Points on a hilly landscape, in no order, each with its height.
From any point a ball takes the steepest step (drop divided by distance) to one of its 2 nearest points. It stops when none of these is lower. Distance is the straight distance between rows; heights are no part of it.
Q138: [-16  -5  17 -30  48   0  20 -38  44   6   6  24  -8 -18 -34 -16 -18 -14
  21  -9   2  28 -63  19   3  22  -7  32 -26  26 -24 -16  13  14 -40 -26
 -31 -12  10   3  42  48   8  -2  -8  23  -9  23 -60 -33   3]  (h 312)
Q327: [  8  20 -50  -3 -15   5   7 -12  -9 -38 -43 -36  38  -3 -10  11   5 -60
 -14   6   4   6   0  30 -13  -3 -64  45   1   0  -7   8   2  20  70   8
  42  15 -31   5 -28   2 -14  22 -31   1  24 -11   8   8 -29]  (h 520)
Q55: [ -1   3  21   5  16 -16  28   6   3  24   9  -1   6 -13 -16  11  22  -4
  10  -4   3  -6  -7   7  -6  -1  12   6  10 -18  30  26  10 -22 -25 -10
  22 -15  13  -8   7 -17  21  23  18   7  -4  21   3 -20 -15]  (h 631)
Q881: [ -6  -6  30   5  14 -29  -3 -45  46  52  38  26   2  38  44  -9 -13  40
 -28 -25   1 -53  18   1 -27  26  50 -58  -2  25  18  28  -5   1   6  54
 -22 -22 -17   5  31 -23 -29   3  44   2 -15   2   5 -28   8]  (h 264)
Q538: [-19  15 -13  11   8  17  -2 -16  15   0 -23  16  32 -25  -7  -5  12 -43
   7   7  18  -7 -12  23 -15  27 -34  43 -19 -10 -12  15 -10   8 -14 -28
   3   3   9  15  17  -5  33  -5  -2  42 -14   8  -2   3 -21]  (h 589)
Q326: [-16 -27 -37  17  -4  14 -27  -5 -38  -8  -4 -20  -4   3  -4 -19   7  47
  -5  14 -41  -2  23   5  -3 -12  -8 -33  13   9   5  -6 -41 -39  21   6
 -30 -34   7  11 -12   0   5   4 -15   1  33 -44   4  -2  23]  (h 349)
Q760: [ -6   4 -13  45 -13  11  -7 -18  23  -1  29 -16   3  43  86   9 -21   6
 -18   2  13 -43  47  -4 -40  24   8 -36   3  11 -42  34 -31  26  29  30
 -23   0   6   9 -33 -63 -14 -14  38  -7   2  -6  47  20  24]  (h 421)
Q33: [ 20  -6  21 -30   9 -18  16 -13   9  19  26  39 -47 -38 -47 -12 -10  27
  -8  -5  17  -3 -62 -13  -8  17  46 -23  14  15  -5 -13  48 -23 -30 -27
  18  23   3  18  75  33 -28 -19  36   0 -32  47  -7 -37  26]  (h 381)
Q156: [ -2  -7 -27  15   1   1  -9  16 -27 -13 -41 -50  29   2 -32  16  37  -1
  15  40 -11  13 -37  35  22  -9 -38  29  23 -28  20  29   3  -5  -7 -19
  39 -34  -1  -3 -13  -6  45 -14 -26 -10  12 -24 -33  19 -28]  (h 160)
Q365: [ -6 -15  -8  -8  20  10 -23 -27   7   8  -3  31 -11 -50 -33 -36 -14  16
 -11  11  12   3 -64  -1  -3  25  -6  15  -8  20 -25 -19 -17  -4 -24 -36
 -17  13  14  24  39  55   9 -29  -3  30 -17   9 -43 -15   3]  (h 226)
Q319: [ 28  22  23  -9  57  13   7 -23  42  -7 -15  14  -4 -29 -31  -5 -39 -43
  -8 -53  23  18 -47 -20  -2  44  -5  16 -35   0 -13 -13  15  22 -76 -18
   4  28 -11   1  -1   9  19  22  10  38 -25  32 -42 -15 -10]  (h 223)
Q34: [  9 -35 -11  42   9  15 -32 -12 -12   8  -7  -8 -15   7  47 -23 -11  63
 -48  19 -18 -16  68   3   2  20  23 -63  40  -4   1  25 -37  -6  15  32
 -23  -9  -5 -13 -62 -13 -24  28 -15 -17  22 -44  35 -13   6]  (h 741)
Q376: [-37 -14 -22  24 -33  14 -33   0  17  -4  37  -8  -3   7  75  -7   1  33
 -12   1  10 -52  19 -19 -46  20  14 -40   8  21 -34   6 -48  20   7   9
 -26   0  25  18   2 -44   3 -41  46   9 -13  -2  49  25  46]  (h 378)
Q707: [-25 -14 -13 -29  24  -7  10 -21 -14  -4  14  -6   2  -7 -21 -15   7  15
  25  18 -37  22 -19  28   1  -7 -16  -2  -9  16   9 -14 -25 -25  -6 -12
 -47 -39   8  17  43  42  16  -1 -15  13  15 -23 -42 -21  11]  (h 624)
Q637: [ 26   2  18  17   1  -5 -42  56 -12  20 -11 -35  -3 -26 -10  12  29  35
  -9  36  40  19 -42   7  24 -23  17  11  40 -57  56  16  18   8 -25  -1
  49 -33  24 -25  -9 -37  60 -17   9  -8 -40 -31 -27  17 -41]  (h 144)
Q521: [ 60 -13   4   5  19   7  -6  54 -24  13 -36  -6 -28 -22 -29   1   9  12
  -2  32  17  44 -47 -34   9  13  43 -48  42 -66  10   9  19 -18 -44 -27
  82  35  -2   9 -32  20  44  18   2  21  -9  18 -13 -11  -6]  (h 414)
Q562: [ 10  -6 -26  56  -3  20 -53   9 -32  -5 -40  -7  12  -4  33  -9   0  43
 -61  23 -13 -17  50 -11  -4  36  -9 -22  29  -2  -2   6 -45  -2  31  19
  17   2  -5  16 -57 -15   5  -3  -7  -5  13 -41  53   6   2]  (h 730)
Q820: [ 20   1 -14  51  -9   9 -13  14 -29   0 -32 -44  26  10  22   6  27  12
 -58  31  -3 -25  27  16   5  -2 -19   2  33 -43  30  35  13  24  57   7
  19  -9  -3 -13 -61 -50 -19  19 -29 -16  24 -45   9   8 -27]  (h 695)
Q899: [  3 -19 -10  14  37 -13 -40 -14 -37  16 -17   0   8 -30 -22 -38  -1  53
 -30  19 -18  23 -42  11  15  23  -7 -19  28   0  21  -5 -37 -19 -28  -6
   8 -33   5  23   3  50  25  -8 -16  18  -1 -36 -44 -25 -17]  (h 26)
Q60: [ 33  33 -40  12   3  15 -27   0 -10 -33 -48 -10  26  10  24  11 -29 -37
 -34 -15   8  -5  47  11 -14  19 -66  37 -16  23 -19  -3 -29  28  52  34
  15  10 -33  16 -37   9 -27  15 -31   6  -3 -17  28  21 -25]  (h 468)
Q382: [ 19  -6   0  26  -2   4 -29  39 -28   4 -36 -39  19 -12 -19  17  39  24
 -11  44  18   5 -38  28  32 -19 -10  18  31 -47  45  22  12   1  -8 -11
  48 -34   8 -13 -28 -35  49 -17 -15 -19  -5 -37 -26  27 -33]  (h 27)
Q47: [ 33  -3  20 -14   4  13 -13 -10 -10 -14   4  42   0   8 -17  -9 -51 -37
  10 -43   0  38  12 -30  44 -18  -3   2 -43  25 -35 -32 -12  18 -25   8
 -12  27 -16   2 -20  52 -33  -1 -37  -5  -5  16 -14  29  -3]  (h 542)
Q929: [ 14 -12  37  26  17 -27  13  27   2  41   1 -26   4   1   1   7  31  29
  -6 -14  20  -6   6  -1  -5 -17  13  -1  21 -31  69  25  20  -2 -35  -3
  23 -35  15 -38  -7 -20  26  15   0 -16  -8   0 -14 -38 -41]  (h 647)
Q69: [-12  17  -4  31  -3   5   0 -21  20  25  11   0  25  23  57   4  -3 -14
 -11  -5   5 -38  38   7 -28  24  -3 -11  -3  -7  -4  38 -13  14  21  22
 -14  -6   6  18  -6 -50  -4   0  37  31   0  -8  29   5  -2]  (h 456)
Q466: [-35  20 -16   5 -27 -21  49  -7  32   1  25 -26   2  81  31  24  19  -6
  20   3 -24 -54  53  20 -40 -14   2 -10   7   9  -4  18  25   6  53  23
 -33 -18  19 -14 -10 -77 -42  14  21 -26  25   9  28   5  41]  (h 379)
Q472: [-11  20 -24 -27 -29  -5  49 -10   4 -38   8 -21   3  25 -12  34 -26 -59
  44 -16 -32  40  25  39   3 -46 -21  22 -10  30  -3 -15  42  -6  65  24
 -28  -3 -20 -18 -15   8 -26  28 -25 -35  38  -3  19   1  -5]  (h 489)
Q360: [-30  -1 -15  24 -33 -10  19  18 -18  18  -4 -46  25  31 -12   9  51  26
  10  24 -17 -39  -6  46 -14 -32  -9  17   7 -35  36  16  23   8  11 -12
 -19 -41  43 -11  -3 -71  22 -41  -1   1   7 -26 -11  20   6]  (h 236)
Q62: [-12   6  33 -45 -11   3  13 -32  34   1  30  33  16  29 -14  -1 -34 -46
  27 -39 -20  26   3 -12  32 -16 -10  13 -46  40 -20 -34  12  24  -4   8
 -80 -13  -2 -13  55  59 -24 -12 -23 -12   1  -1 -15  -7   8]  (h 387)
Q78: [ -8  20  58 -41 -12 -20  38 -15  58   5  27  25   6  40  29  31  -3 -29
  -6 -46  15 -38  50 -12  -7  -7  55  -8  -9  30  -9  11  34 -13  -5  28
   8   2 -15 -14  20 -29 -30  18  42 -35  -9  20  65   8  37]  (h 356)
Q795: [  0  21  -1  -4 -45   9  23  14  10 -33  18  -8 -11  -7  14  27 -14 -58
   6  -8  17  -8  28  -9  -3 -32  -1  30 -14   8 -31  -1  22   5  56   3
  24  49 -20  -9 -34 -18 -31  11  11 -13  17  21  59  34  -3]  (h 523)
Q391: [  6 -12  -2 -42   6  16 -16 -15 -25 -14  24  14 -23 -11 -11 -12 -36   0
  14   6 -20  46  -8 -26  34 -19 -19 -28 -28  36 -24 -58 -30 -24  13   4
 -43 -12 -15  15  19  80 -11 -12 -35 -14  12 -32 -36   2  29]  (h 587)
Q734: [-11  11 -25 -13 -38  -5  52  -1   2 -43  16 -32 -16  23 -11  26  -6 -27
  22  -2 -33   7  30  28  -6 -53  -6  13   5  24  -8 -12  37 -18  82  22
 -14   4  -9 -27 -28 -15 -38  38 -18 -45  55  -3  33   2  11]  (h 458)
Q229: [ -8   6  23 -27  49  -6  45 -18  34  -9   3  13  -5   3 -41  14  -8 -32
  46  -9 -10  42 -36  21   3   9  -3  31 -24  12  -9  -5  30  -2 -47 -17
   8 -10   0  -6  14  30  19  19  -4   6   0  46 -39 -20  -1]  (h 368)
Q475: [-20   3 -35  12 -15  26 -32  -2 -14  -7 -46  15  35 -32  -6 -13  23  -9
  -2  25   8  -9 -14  11 -17  25 -41  40  -6  -8 -15   3 -31   6  -7 -35
   6   2  17  23  16  -1  45 -32 -13  30 -12  -9   2  18  -6]  (h 614)
Q687: [-19 -13  12   3 -20 -24  -9  -2  -2  37  33  26  -6 -31  12 -24  13  32
 -29   2  11 -41 -21 -14 -21  18  52 -23  27   0  15  13  10  -8 -13 -12
  -3  -3  20  17  62 -15   2 -19  64  24 -35   4  29 -20  10]  (h 281)
Q283: [ 11 -34   1  23  -5  21 -24 -11  13  -5  21  -9 -26  -1  51  -7 -23  38
 -39   2  -3 -21  53  -9  -5   3  37 -65  21  29 -16  20 -40 -19   8  33
 -21   3  -9  -7 -49  -5 -29  26   4 -29  18 -27  55  -3  24]  (h 748)
Q543: [ -3  -2  46 -21   5 -15   7 -29  52  22  38  26   3  34  32   7 -17   5
 -21 -32   5 -44  32  -5 -16   8  56 -37 -11  37   3  22   6  -8  -8  42
 -14 -12 -15  -6  28 -17 -32  16  39 -14  -7   8  38 -13  23]  (h 309)
Q643: [ 26  40  60 -43   4  -5  56  -8  34  -7  13  25 -15  21  -7  43 -19 -59
  -3 -60  10   2  31 -26  13 -10  50   2 -22   5   6   5  51 -11 -26  21
  25  39 -24 -26  -8 -15 -22  36  29 -32  11  40  42  -8   8]  (h 408)
Q407: [ 20 -30  -5  -5  34 -20   7  16 -16  22  11   8 -21 -32 -44 -14   7  37
  11  26  -7  25 -69  -3   7   6  31 -17  29 -15   4   3  21 -22 -50 -37
  42  -9   9   7  24  35  21 -11  12  17  -9  28 -35 -30  -1]  (h 438)
Q800: [-13  -1  13  -1  29 -18  19 -21   8  22  15   7  14   6 -12  -5   5   3
   9 -11 -13  -4   2  29 -13   0  -1  -1  -7  12  28  19 -11 -15 -18   5
 -19 -35   3   4  22   1   7  20   4  18   2   3 -21 -28  -7]  (h 644)
Q11: [-20 -39 -35   2  -7   0 -30  -8 -41   8  19 -17 -19  -6  -8 -33  11  83
 -12  17 -46 -15  -9   1  -3 -14   7 -51  22  12  22 -18 -45 -37  12  11
 -41 -33  17  11  20  19   0 -15  -1   1  25 -50 -11 -15  30]  (h 311)
Q329: [ 43  -7   8  -3   5   6  16  46 -20  -3 -32 -16 -17 -14 -32  17  19 -24
  21  39  19  39 -40 -15  11  -4  14 -25  26 -66  -4  11  23 -18 -10 -24
  91  39 -13   8 -35  14  34  21   0  15  12  36  -4   5  -2]  (h 376)
Q816: [-18   8   6 -17   3 -45  71   9   2 -12   3 -59   9  41 -28  28  39  -5
  62   1  -9  17  21  56   1 -39 -35  24  14  -1  38   2  33  -8  15  -1
  -3 -34  -4 -33   0  -6  -7  32 -26 -35  35  11 -21 -28 -20]  (h 459)
Q716: [-33 -18 -26  14  -7  -3 -26 -23  -9  30   7  14  23 -21  -2 -27  17  44
 -14  18 -16 -23 -43  22 -25  15   3  -5  11  -6  22  11 -23   1 -10 -14
 -29 -30  31  19  46   0  24 -47  17  41  -5 -25 -19  -9  -2]  (h 175)
Q648: [ 11  -5  -2   8 -11   3  12   8 -24  -3  -1  -2 -16 -20 -15   9  11  -6
   2  12   0  -4  13  -3   6 -14  16  -3   5  -6  -7  14  -1 -40  12 -13
  31  12  -4   4 -33 -10   5  19   7  -3  18   5  33   4   7]  (h 610)
Q130: [ 15 -28  43 -41 -26   9   2 -25  25  19  23  55 -22  10 -33 -16 -37   1
   7 -38   7 -12 -49 -47  36  -3  12  11 -29  31 -32 -42   7  36 -19  -3
 -52  38  12 -21  56  77 -57 -36  -9 -11 -29  26 -28  14  10]  (h 469)
Q870: [-15  16  16   8  -9  14  -9 -11  48  14  24  25  21  14  68   8 -23 -31
 -11 -24  31 -40  33  -9 -25  22   7   7 -34  21 -33  17 -21  26 -10  12
 -25  22  -4  15  21 -34 -12 -16  39  35 -29  10  36  25   0]  (h 493)
Q98: [ -7 -11  21 -35  -5  19 -14 -29  29   5  21  46   2   4  -6 -17 -34 -20
  14 -24   2  10 -23 -26  28  -9 -20  19 -43  34 -30 -38 -14  33  -8   3
 -77   7  11 -11  52  65 -30 -23 -27   0 -13  -6 -37   7   6]  (h 427)
Q989: [ 22  -4 -15  -2  49  -3  -9  -7 -43 -23 -39 -18  -5  -3 -22 -14  -7 -14
   4  15 -15  54  -5  12  22  13 -31  -9   0   3  -2  -4 -20 -26 -16   0
  26 -28 -26  19 -35  51  23  31 -44  -4  23 -17 -37 -12 -14]  (h 216)
Q738: [-10   0  -9 -11 -52  17 -12  49  -6 -18  11  25 -20 -29  35   2   4 -12
  19  13  46  -9  21 -48   0  -9  14  22 -12   6 -48 -15 -25   2   9 -30
  15  63   1  19   2 -21  -4 -17  31   9 -34  24  51  57  17]  (h 237)
Q978: [  6  44  22 -19 -31   0  31  18  10 -25   8 -11 -10 -23  11  24   4 -74
   4  -2  41   5   8 -25   3 -12   5  30 -22 -30 -23   6  26  18  41  -5
  39  71 -19  10 -16 -28 -17  27  29   7  -3  32  52  18 -17]  (h 490)
Q177: [ 28   2  13  16  59 -31  -5  22  29  27   4 -22  -7 -11 -21   1   2  22
   3 -24  -4  22 -49 -40 -12  34   8  -1   8 -38  55  11  32  10 -95 -12
  40  -2  13 -35  17   4  36  37  32   8 -33  23 -53 -36 -44]  (h 4)
Q378: [ 38  28 -21  17  14  13 -40  21 -15 -33 -47  16  14  -8  16   4 -23 -28
 -34 -18  19  -5  48 -12   4  33 -47  37 -26  22 -22 -13 -44  23   7  26
  24  39 -38  22 -41  10 -23   7 -23  -3 -25   1  27  33 -21]  (h 428)
Q661: [-29  12   0 -11 -31 -11  46  -5  28 -21  28 -15 -14  51  13  29   5 -12
  17  -2 -24 -40  55  19 -23 -31  17  -9  10  25  -5   9  27 -15  50  24
 -22 -14  14 -26 -13 -44 -43  25  11 -51  32   9  51   6  45]  (h 413)
Q347: [  7   5  -8  -9  -7   5  26  28  -6  -9 -22 -25   2 -14 -42  27  34 -41
  37  49  13  31 -50   6  15 -12 -13  11  17 -58  -9  13  29  -6   6 -35
  78  27 -10   0 -11   0  34   1   4   9  10  34   1  10 -12]  (h 323)
Q213: [ 25 -27  -2  10  51 -10 -16   6 -41   7 -31 -18  -9 -11 -27 -23   4  31
   2  27 -19  47 -27   4  29  11  -4 -17  25 -11  19   5 -19 -26 -43  -9
  38 -32 -11   3 -34  47  30  20 -34  -4  17 -15 -48 -22 -19]  (h 140)
Q942: [-31 -10  -5 -29 -53  19  -4  21  11 -17  25  47 -17 -18   0  10  -2 -12
  44  -4  13  -7  10 -23  -8 -29  16  27 -22  31 -43 -24  -6  -5   6 -24
  -3  42  11  -8  18 -11  -8 -41   8  -7 -12  36  38  40  34]  (h 94)
Q178: [-49  -8 -71 -12 -39  44 -44  33 -19 -58 -14  -1 -14   2  23  -2  11  22
  27 -15 -11  -4  12 -20 -17 -38 -42  24  -2  23 -43 -45 -38 -10  25   2
 -23  13  -7  -9   4 -18   1 -34 -38   1  18   7  20  44  49]  (h 665)
Q617: [-33 -13 -18  28 -15 -16   2  -6 -15  33   9 -13  33  31   0 -10  34  40
   9  11 -25 -27   0  39 -24  -8   2  -2  -1 -23  39  24  -6   8   1  -1
 -32 -51  38   3  17 -52  25 -47  12  25   0 -28 -23  -1   4]  (h 147)
Q401: [-36  -3  21 -51 -39  10  12 -13  32 -10  24  59  -4   2 -23   3  -7 -15
  46 -20  -2  -2   3  -4  -3 -25  24  37 -32  41 -36 -28  18   7  -9 -21
 -22  33  20 -14  55  11  -8 -44   0 -20  -8  40  23  12  34]  (h 228)
Q413: [-37  12  26 -58  -1  -7  37 -34  47  -7  21  38  17  25 -27  11  -9 -25
  43 -26 -17  17   1  28   2 -15  11  26 -28  41  -7 -18  23  -1  -4   4
 -57 -15   4  -5  67  32  -3 -14  -5 -23   3  12  -7 -16  30]  (h 329)
Q89: [ 12 -14   7 -11  39 -36  14  -6  -1  23  27  14 -35 -29 -49 -15   1  46
  -2   7   0   6 -77  -4  -6  20  32 -15  30   1  13  -7  44 -24 -45 -29
  19  -4   6   7  64  42 -13 -12  27  -1 -24  46 -38 -47   1]  (h 411)
Q379: [-24  -9 -22  28   7  -4 -37 -50  -3  40  17  27  25  -2  25 -35 -11  48
 -28   7 -10 -28 -15  14 -24  39   2 -32  11   0  24  16 -37  16   5  21
 -32 -27  23  23  33  -5   4 -41  25  49  -5 -33 -25 -19  -8]  (h 72)
Q289: [ -2  19  -5   8 -24  15 -30  32  -7 -13 -14  12   3 -35  46  -6   2 -11
 -16   9  50 -16  32 -41  -3  22  -8  26  -9  -6 -31  -2 -41  13   0 -15
  18  56   1  35  -4 -19   1  -9  26  25 -41   6  49  51  -4]  (h 313)
Q19: [ 32  20   6  -4  65  11 -16 -18  16 -24 -42  16   0 -25 -34 -16 -38 -40
  -1 -28  19  29 -33 -11  13  47 -31  17 -33   6 -30 -26  -8  34 -63 -14
  19  19 -19  23 -30  34  13  13 -25  27 -22  21 -54  -4 -10]  (h 298)
Q74: [ 40 -26   4  16  26 -17 -17  39 -29  27  -6   1 -23 -37 -25 -13  12  40
  -9  14  11  33 -47 -22  15   7  45 -29  40 -47  34  17  21 -19 -54 -22
  59   3   8  -9  -9  10  39   6  11  10 -22   4 -16 -30 -27]  (h 445)
Q290: [ 37 -31  35 -19 -10   7  -5   3  -1   1   7  73  -1   8 -21 -11 -45 -11
   6 -43   9  10 -29 -55  47  -3  22   1 -38   9 -40 -39  -9  38 -42  -9
 -17  68  -2 -11   6  39 -63 -27 -10   4 -37  36 -25  49   2]  (h 507)
Q796: [-40 -14 -15  11 -36   2 -27  -2  15  17  33   7  -1 -13  52 -12  10  33
 -13  15   0 -56  -2 -17 -40  21  36 -24  14  11 -13  13 -24   6   4  -8
 -19   3  31  22  34 -34   8 -39  58  29 -20  -6  42   7  32]  (h 340)
Q199: [-19   4 -36 -34 -38  12  10   5 -13 -44  14   1   1  16   1  15 -32 -44
  57 -24 -41  58  29   2  21 -52 -34  10 -31  35 -21 -55  20  -4  42  14
 -54  -9 -19 -15  10  34  -7  -7 -43 -33  24 -12   8  16  13]  (h 529)
Q577: [-10 -28  23  32   2 -34 -17 -22  -4  57  28  14  -7   6  27 -28  11  71
 -35 -14   3 -38  12  10 -14  11  47 -56  28  -4  57  16  -1   3  -5  34
 -16 -32   4 -20  22  -7 -22  -6  34   8 -14 -14 -14 -46 -19]  (h 197)
Q305: [ 21  22 -12  32   6   9 -47  38  -8 -21 -39  25  13 -26  46  -9 -11   9
 -45  -2  36 -24  53 -25   2  51 -27  25 -18   8 -23 -15 -65  32  -2  13
  25  51 -23  33 -22  -8  -7 -12  13  10 -52   0  50  45 -14]  (h 374)
Q187: [ 23  11   8   4  67  -5   3  -5  36   9  -8  -8  -4 -22 -27  -1 -13 -11
   1 -25  -3  22 -57 -26  -6  51  -6   5  -3 -25  28   8  19  17 -90 -18
  31   4   1 -12   5   8  38  43  23  30 -24  25 -45 -26 -28]  (h 116)
Q585: [  8   9  37  49 -12 -11  16  17   7  40  10 -37  -6  34  74   5  27  21
 -44  20  19 -49  64 -16  -1   2  28 -28  33 -56  27  50  36  42  43  15
 -12   3  10 -36 -58 -81 -24  25  16 -14  -1 -10  20 -15 -27]  (h 672)
Q188: [-36  16  14 -47  27 -23  59 -27  27 -14  12   4   9  22 -32  22   5 -34
  65  -5 -20  45  -3  51   3 -10 -15  30 -19  24   5 -12  24 -12 -13  -2
 -35 -33   1  -5  42  26  12  12 -13 -18   9  20 -33 -24   4]  (h 388)
Q927: [ 14 -24   6  -2  -8  -4  39  14 -33  -9  -8 -18 -36  -5 -23  10  16   9
  11  22  -9   4  28   5  15 -38  23 -14  20 -15   9  15  21 -45  30 -11
  26   6 -11 -26 -59  -2 -12  39 -24 -41  44  10  15 -13   2]  (h 628)
Q697: [ 11  17   5  52 -12   1   8   8  -6  14   2 -46  14  24  66  10  19  -1
 -50  34   8 -42  37   0  -5   4   3  -8  29 -48  18  44  26  36  65   8
   5  10   4 -11 -52 -77 -30  27   7  -3  18 -28  29   7 -18]  (h 682)
Q537: [-11 -43   5  20  -5 -32 -11  -2 -27  38  22 -21  -9  13  -5 -37  16  94
 -11   0 -24 -28  13  22  -2 -19  26 -50  28  -1  59  -2 -16  -8   1  13
 -36 -58  25 -14  21   0  -2 -24  -2  -3   7 -38 -36 -37  -7]  (h 258)
Q598: [ -8  -2 -47 -23 -31  23 -10  12 -33 -48 -16   8  -3   2 -12   5 -31 -29
  47  -8 -24  60  15  -2  11 -46 -42  22 -19  23 -39 -53   1 -17  43   4
 -15  10 -22   2  -8  40   4  -8 -52 -24  20  -1 -15  29  13]  (h 558)
Q40: [-42  24  -4  19 -33 -32  50   2  14  29  11 -34  25  66  19  14  48  -1
  22  13 -12 -63  29  25 -34 -16  -9  12   8 -28  27  23  39  14  44   4
 -20 -17  33  -4   0 -89 -15 -15  18  -7   8   4   6  -1  16]  (h 324)
Q17: [  8  -8 -20  -7 -19  21  -3   0 -29 -28 -10   9 -17  -9 -23   2 -18 -22
  28  -1  -8  37  16   1   8 -31  -9   7 -19  21 -32 -21  -9 -41  22  -2
  10  11 -15  11 -26  30   1   2 -30 -15  27   8   3  19  20]  (h 585)
Q302: [ -3  27 -14   9  10  13  15 -20   6 -11 -17  -4  25  -6  -2  11   1 -63
   1  -8  14   0   3  26 -12   9 -40  34 -20  -6  -3  24  -2   6  10  -2
  12   5 -12   8 -11  -9   7  24  -7  25   7   5   5   7 -27]  (h 562)
Q75: [-22  -8 -31 -42   4  24 -25  -7 -24 -26  14   5 -12 -19  -4 -19 -11  16
  19  14 -29  32  -8  -7  11 -11 -48  -8 -27  28 -17 -54 -39 -22  13 -11
 -58 -18  -8  16  36  57  14 -23 -36   5  14 -39 -39  -1  32]  (h 604)
Q257: [-40   0 -56   1 -33  38 -36  11 -19 -34 -29   3   9  -8  18  -6  21   8
  10   5  -3 -17  16  -3 -34  -9 -47  38  -8  10 -31 -19 -39  -5  26  -9
 -10  12   0  10   1 -18  17 -37 -18  16   6  -7  24  37  26]  (h 645)
Q427: [  0  15  45 -16  -7  14   1 -16  59   4  23  48  24  27  20   6 -30 -51
  -9 -63  20 -22  18 -17  12   3  16  25 -48  31 -31  -1  -3  32 -33   9
 -40  24  -8 -17  32   1 -33 -15  16  16 -26  23  17  26 -11]  (h 531)
Q71: [  7  -2  43  33  -6 -25  24  18  14  53   0 -27  -1  27  34   4  37  33
 -21 -13  26 -39  53  -1 -12 -22  27 -17  22 -38  60  25  35  14   6   9
  -4 -31  23 -37 -30 -55   3   6   5 -19   2   1   0 -36 -24]  (h 660)
Q992: [  9  -4 -34  46 -29  27 -49  29 -49 -20 -57 -21   8 -12   5  -7  16  40
 -48  30 -17 -13  31 -17   4  22 -18   2  34 -11  -8  -6 -37 -26  40   3
  33   5 -14  16 -58  -9  18  -8 -18 -17  20 -35  44  17  15]  (h 721)
Q873: [  8  -8  19 -24 -10  -3  -4 -10  14  18  34  40 -33 -36 -16 -12 -15  19
 -22 -15  16 -22 -36 -26   0  12  51 -17  -4  35 -14  -8  14 -22 -20  -9
   6  23  -2  18  52  26 -25 -17  35   7 -31  29  14 -16  22]  (h 344)
Q903: [-16   9   6 -28  27 -48  66  -3   8 -10   9 -35   9  40 -15  26  21 -17
  64  -2 -22  37  26  57   7 -23 -30  12  -5  13  32  -6  19 -17   2   6
 -34 -53 -11 -15  27   9  -1  37 -22 -20  21   4 -37 -30 -16]  (h 430)
Q935: [ 34  24  -4  -7  71   5  -8 -18 -18 -26 -38  -6 -13  -5 -22 -10 -31 -38
  -5 -16  -7  54 -12  -4  13  34 -30  -7 -21   9  -6 -10 -14   6 -47   9
  22 -10 -27  17 -39  46  13  46 -42   3  11  -4 -46 -19 -16]  (h 282)
Q435: [  9  -5  -5   7  40   4 -38 -36 -14  18  -9  16  -1 -41 -19 -39 -26  31
 -38   0  -3   9 -44   0   8  36  -9 -20   8  21   3 -13 -36  -6 -24   3
  -4  -6   2  36  11  62   6  -5 -10  26  -8 -22 -39 -22 -11]  (h 126)
Q513: [ 12  27  46  18 -19   1 -27  47  -9  29  -3 -35   4 -15  22  13  43  20
 -25  27  53   7 -21   4   5 -23  23  11  42 -74  57  22  21  39   8  14
  20 -23  38  -8 -10 -79  46  -7  34   2 -47 -40  -7  13 -38]  (h 238)
Q701: [  0  -7 -22   1   9  -2  11  22 -10 -11 -30 -43  13  -1 -41  26  38 -23
  42  53 -11  29 -57  28  28  -8 -31  30  21 -36   5  25  23  -3 -15 -29
  69  -8 -11 -10  -5  11  37  -4 -17  -2  14  19 -30  13 -28]  (h 252)
Q693: [ 11   3 -25  45 -39  23 -25  30 -46 -16 -42 -48  24   1   1   4  33  26
 -63  49 -14 -29   1   6   9  -3 -15   6  39 -40  13  13  11   3  62  -7
  26  -2   3  -6 -48 -54   2   0 -21 -25  28 -50  16  31   0]  (h 706)
Q977: [ 36  49  39 -27   0   2  53   4  21 -28   7   0 -22  -3  -7  45 -15 -79
   3 -37  21  15   4 -19   5 -13  18   6 -31 -25   3   6  43   9   5  10
  45  67 -31 -17 -32 -16 -15  43  19 -10  19  45  32  -2 -17]  (h 447)
Q892: [ 36   0  16 -26  28   8 -19 -15 -33 -17   1  19 -17   4 -15 -17 -52 -28
   3 -14 -10  67   4 -27  47  -8 -14 -29 -36  30 -29 -49 -16  -5 -10  13
 -17   0 -25  16 -20  82 -22  11 -53 -12  12 -20 -37  -2   8]  (h 567)

For each start below, name the point where the ball stops.
Q305 -> Q942
Q466 -> Q617
Q329 -> Q382
Q978 -> Q577
Q538 -> Q942
Q17 -> Q617
Q326 -> Q577
Q760 -> Q687
Q935 -> Q899
Q800 -> Q413
Q130 -> Q413

Call two points neighbours if one is among the 2 nearest of the other. Go from one point of each pair to the other, from neighbour to neighbour, staying as low as possible. Name the highest point that can't be avoided.
Q899 and Q177 -> Q19
Q382 and Q942 -> Q74
Q899 and Q413 -> Q188
